Each row is a point on a tangle of strands that fork, close into loops and nearly touch. The rows are in no order.
In the rows, 128 means zero.
Two points are linked if the straight distance between their rows is under 100. Some points are linked to none.
j_276: [130 122 168 124 122 103 127 126  94  96  90 129  77  61 160 139 100  88
 161 104 151 148 112 135 114]
j_934: [126 121 145 134 105  77  99 122 115 158 146 102 156 143 121  98  95 113
 146 105 151  93 129 149 122]
j_628: [138  68 104 162 145 138 130  86 167 108 160 114 140 134 103 192 139 173
 163 157 112 129 167  82 127]
j_187: [110 159 162 135 117 100 109 147 103 162 159 103 136 163 146  89  89 105
 148 110 167  92 120 138 149]
j_977: [132  86 111 114 156 102  81 111 167 172 163 130 147 139 129 116 183 117
 118 136 167 109 111 137 134]
j_16: [126 121 173 142  91  81 131 115  66 141 116 106 113  90 124 120 104 126
 163 101 167 101 137 131 122]
j_670: [108 131  72 128 124 174 112  89 136  94 145  87 143 139 111 132  90 135
 124 117 113 103 131 142 117]
j_884: [135  80  72 157 140 123 133  77 122 127 136 144  96 112  92 156 185 169
 105 157 127 109 132 101 127]
j_419: [127 142 177 127  98  93 154  76 118 121  81 137 120 127 152 129 106  88
 189  97 143 136 125 164 111]
j_225: [122 121 133  98 164 138  87 160 168 109 126 121 109 101 168 108  85  75
 142 117 121 169 103 138 122]
j_485: [ 99 126 137 107 136 135  74 157 108 154 177  71 131 112 122  91  84 122
 130 107 117 133 167 174 157]
j_317: [144 145 148 109 131 109 134 159 154 128 106 156 172 157 183 125 135  95
 109 120 115 168  90  95 124]
j_140: [136 110 150 113 112 149 112 146  92  84 117 112  88  62 164 138 104 123
 142 122 137 161 107 115 102]
j_749: [137 147 116 122  82 133 176 109  97  99  64 124 114 138 132 135 138 154
  77 126 115 126 143 130 102]
j_427: [141 143 141 119 105 101 134 146 130 157 117 138 201 167 139 127 142 147
 117 114 138 127 110 113  98]
j_875: [127 155 171 128  87  90 156  78 115 149 115 124 158 166 140 122 106 126
 191 101 138 128 120 148 108]
j_304: [150 155 140 136 154 112 173 142 176 149  85 176 134 148 171  98 103  97
 144  91  95 139 117 119 146]
j_570: [112 183  88 116 139 178 139 132  97 116 113 103 105 152 146 119 116 116
 106 141 158 107 120 118 147]
j_955: [107 145 165 145 193 103 139 138 180 174  74 162 120 119 145  99  70  94
 174 102 138 135 126 128 149]
j_986: [102 145 103 123 156 194 106 137 102 131 181  73 110 116 110 114  95 128
 153 141 142 117 163 132 177]
j_393: [ 90 153 178 111 134 111  73 172 100 140 165  86 122 121 140 101  80  92
 135 101 132 145 141 173 149]
j_312: [131 102  95 150 144 114 144  75 133 132 127 164  80 123  97 165 231 159
  85 158 127 124 136 120 127]
j_930: [151 106 130 144  99  95 155 133  99 162 107 156 142 125 110 123 174 181
 112 133 140 100 140 102  98]
j_512: [137 128 122 116 144 100 134 110 166 120  62 147  93 113 159 118  90  81
 137  97 130 135 124 172 106]
j_237: [ 94 145 164 107 138 110  75 160 132 124 145 112 100 106 143 125  79  80
 144  99 118 165 139 215 141]
j_649: [122 117 174 118 137  84  97 121 127 106  92 132 112  83 149 136  94  53
 175 103 133 152 119 165 122]
j_959: [130 116  90 166  93 140 136 120  82 115 125 144 108 116  99 133 135 173
  95 143 122  89 113  97  99]
j_780: [109 168 105 112 139 183 108 143  85 116 144  85  96 127 135 115  97 105
 141 154 157 107 137 140 155]
j_464: [122  89  83 130 164 155 101  95 163 141 218 109 133 129 107 133 129 122
 160 131 143 124 150 124 181]
j_818: [111 178  97 118 118 153 142 126 130 122 115 120 130 165 150 101 108 109
  98 108 139 110 108 135 128]
j_561: [113 129 126  91 156 175  98 153 154  96 136 105 135 132 171 122 107 102
 120 138 123 183 100  99 125]
j_395: [138 109 137  93 113 129  89 140 108  88 116  96 144 101 156 135 103 110
 141 129 131 163 112 123  88]
j_2: [177 153 145 109  88 103 203 128 154 102 103 174 146 162 132 125 140 118
 110 118  74 145 129 149 127]
j_96: [ 97 138 146  95 168 163  94 201 147 130 155 130  61  88 141 106  99  86
 156 145 126 193 134 177 157]
j_355: [ 94 151 202 115 148  96 132  96 159 139 106 131 109 139 156 110  81  70
 177  98 155 151 128 177 157]
j_969: [132 162 156 121 141 111 127 161 135 139 118 149 133 149 190 104 115  66
 149 118 144 146  86  95 142]
j_992: [128  96  94 126 170 116  96 106 174 160 139 152 148 144 116 143 213 135
 101 138 136 108 113 129 119]
j_811: [113 108  85 147 189 139 120 107 170 145 165 104 148 160 119 175 152 178
 118 144 118 139 136  79 157]
j_83: [141 137 140 127 130 111 134 162 155 178 133 161 200 167 111 123 174 165
 103 124 130 104 119 120 109]
j_757: [104 178  78 130 148 169 155 124 110 123 127 105 135 171 127 146 133 151
  86 138 133 116 129  93 163]
j_190: [144 134  95 120 118 137 151 115 160  85  62 147 123 138 153 136 129 108
  74 134  74 144 123 143 122]
j_365: [141 133 144 160 120 115 150 150 135 119 110 136 162 131  48 185 190 171
  60 179  89 110 148 131 131]
j_819: [155  54 106 115 138 101  87 113 126 150 143 124 133  99 117 125 174 140
 133 151 161 115 126 122 116]
j_405: [130  93  51 147 130 136 103  75 133 115 158 110 139 130  88 127 122 142
 131 131 118  90 136 131 123]
j_23: [129  97 102 145 100 169 119 115  90  92 135 109 116  93 116 142 117 171
 131 146 124 109 126  98 105]
j_155: [132 111  80 173 119 128 127 106 106 119 122 148 133 128  76 163 166 177
  90 164  98 100 134 101 109]
j_683: [ 99 140 183 113 150  83  96 130 148 124 114 125 108 107 148 122  80  58
 151  94 143 155 127 194 139]
j_688: [ 98 125 150  93 129 205  90 159 155  98 176 100 151 107 132 123  91 102
 163 125 116 176 157 153 126]
j_942: [106 111 106 123 169 181 110 125 139 142 203  81 139 119 107 124 107 133
 157 136 141 137 170 107 184]
j_227: [138 143 135 114 101 102 147 102 130 111  76 138 114 132 155 118 107  89
 141  96 131 127 118 156  90]
j_886: [151 155 170 149  71 102 186 145  86 126 111 179 133 131 132 145 154 156
 129 115 124 133 106 106 104]
j_193: [129 145 105 122  89 120 125 109 113 109 100 117 140 144 134 119 107 113
 114 108 129 100 117 149  89]
j_459: [155 115 133 142 118  99 145 144 136 165 112 173 172 144  93 128 191 172
 110 140 119  93 137 132  90]
j_568: [129 106 133 141  98 104 139 126  69 148 129 105  95  80 122  96 108 156
 125 102 166  98 130 107 122]
j_143: [134  79 104 123 133 160  85 118 136 115 170  92 177 114 105 142 111 148
 153 144 124 129 148 108 116]
j_634: [149  43 105 122 140 142  99 101 128 125 165 120 118  88 109 150 172 155
 155 161 146 129 145 102 131]
j_128: [118 141  93 144 151 131 121 142 146 171 142 139 176 163 111 119 160 153
  90 130 141  90 116 107 135]
j_322: [148 147 143 129  64 124 193 136  98  97  78 139 116 130 124 145 157 148
  60 148  95 146 133 118 131]
j_37: [ 85 146 159  92 138 193  85 189 132 114 178 101 112 106 139 109  97  96
 158 133 119 190 150 162 148]
j_82: [134 184 114 119 105 141 178 140 143 126 115 158 138 178 157 103 126 103
  98 108 117 122 108 132 141]
j_267: [132 151 131 125 181 132 121 171 137 140  90 146  70 112 163  90  99  73
 153 146 145 127 116 118 153]
j_417: [141 139 176 145  84  88 163  88  87 164 122 143 161 143 121 142 141 169
 203 116 136 130 116 126 111]
j_11: [156 137 171 165 105 115 188 162 119 157 137 188 115 125  66 118 186 197
  85 139 114  98 141 120 117]
j_748: [123  73 108 154 121 167 130 117 116 124 170 115  97  86 118 125 126 194
 108 130 139 117 124  77 142]
j_826: [133 171 167 123 148 115 143 151 118 149 102 150  92 148 182  96 116  69
 177 136 154 136 110 107 157]
j_68: [129 160 139  82 151 140 104 160  92 112  95  99  84 131 147 106 125  66
 155 179 158 139 140 143 127]
j_429: [156 126 167 152 122 115 176 157 133 139 117 164 131 123  45 145 201 182
  72 172 102  98 161 132 130]
j_274: [156 145 151 126  80  95 158 135 108 127 103 159 171 150 140 144 148 137
 137 118 122 133 108 118  88]
j_858: [119 160 123  99 149 178  94 166  90 103 135 105  73 113 138 119 106  79
 158 169 148 135 135 159 150]
j_883: [123 134  81 151 120 136 129 108 130 114 122 126 178 160  94 160 145 160
  81 144  96 111 124 115 113]
j_815: [149 141 151 138  77 121 169 154 107 103 100 139 149 134  89 168 176 165
  54 174  97 136 135 122 129]
j_950: [139  78  56 153 145 128 112  66 151 116 164 142 115 128  87 156 165 141
 135 148 124 104 126 121 118]
j_441: [110 117 100 110 122 180  96 108 130 100 153  77 136 112 108 129  82 129
 142 114 119 117 159 173 120]
j_557: [162 171 131 122 119 116 190 140 168 127 113 186 141 168 155 103 124  97
 123  99  82 135 109 132 149]
j_972: [163 150 178 144  77 107 200 159  99 131 130 180 141 139  91 140 168 184
 119 133 111 124 121 125 104]
j_173: [123 132 137 134 192 111 107 166 173 142  92 147 107 104 163  97  77  78
 148 110 126 142 109 114 138]
j_648: [107 119 129  90 142 196  98 134 160  78 148  91 150 126 150 139  93 116
 141 136 119 175 133 121 119]
j_816: [137 120 125  99 125 131 103 139 146  94 103 122 154 132 175 130 118 105
 110 133 112 169  99 105 101]
j_265: [117  95 102 113 141 128  76 125 123 158 192  84 132 116 113  86 104 115
 130 121 124 119 165 161 177]
j_783: [140 152 179 160  85 103 187 116  95 118 102 191 119 116 154 148 147 119
 167 107 122 148  91  96 128]
j_898: [141  54 116 151 142 151 140  85 150 108 171 131 103 100 107 184 164 163
 166 163 139 134 168  80 143]
j_973: [133 122 144 171 104 104 172 146 106 174 138 180 113 122 107 105 164 190
  95 109 141 101 114  92 115]
j_181: [127 123 108 104 114 165  99 118 130  88 121  99 105  98 134 132  81 108
 141 112 122 132 134 196  96]
j_153: [132  88 106 116 126  99  84 112 123 155 157  91 151 123 112  91 110 121
 123 118 146  98 142 147 135]
j_880: [128 124  90 106 153 145 129 119 186 104  70 136  99 128 164 120  99 107
  98 118 110 147 122 154 112]
j_927: [116  97 126 149 110 126 130 139 100 144 147 114 103  90 133 106 116 181
  91  99 152 112 100  84 121]
j_672: [ 96 171 196 121 131  95 105 161  92 138 152  96 114 145 148  99  82  83
 152 115 163 120 127 146 162]
j_931: [109 173  88 136 126 155 148 130 134 110 131 127 165 177 127 156 137 143
  63 135 100 127 109 113 150]
j_321: [142 113 134 138 146 115 158 102 149 143 108 176 104 127  85 154 252 154
  75 155 114 115 154 135 125]
j_382: [129  98  92 168 161 120 124  98 171 130 139 116 151 156  98 203 169 187
 117 156  85 138 147  96 131]
j_828: [104 141  75 142 171 157 132 109 136 138 156  90 145 160 120 148 124 167
 106 135 131 119 133  82 164]
j_28: [153 128 161 137 102  78 156 112 117 191 129 152 173 157 111 127 160 180
 181 113 127 118 126 134  95]

A piece is all that can be reached along the links. How many separate loops has the piece of each point below (a circle has one, a figure eight two, a Y none), and how many tips (points with one link)?
j_355 | loops 2, tips 3
j_82 | loops 0, tips 10
j_83 | loops 1, tips 3

How many points has the smallest loop of links through each point below? Write none if it is on no loop.
j_405 | none
j_187 | 7
j_83 | 9
j_317 | 8

Name the points in between on the shortest way along the links from the first point to the second, in order.
j_688; j_672 | j_648 j_561 j_816 j_395 j_140 j_276 j_649 j_683 j_237 j_393
j_83; j_322 | j_459 j_930 j_973 j_11 j_429 j_365 j_815
j_780; j_417 | j_570 j_818 j_193 j_227 j_419 j_875
j_557; j_927 | j_82 j_818 j_570 j_757 j_931 j_883 j_155 j_959 j_23 j_748
j_321; j_811 | j_312 j_884 j_155 j_883 j_931 j_757 j_828
j_931; j_977 | j_757 j_828 j_811 j_382 j_628 j_898 j_634 j_819
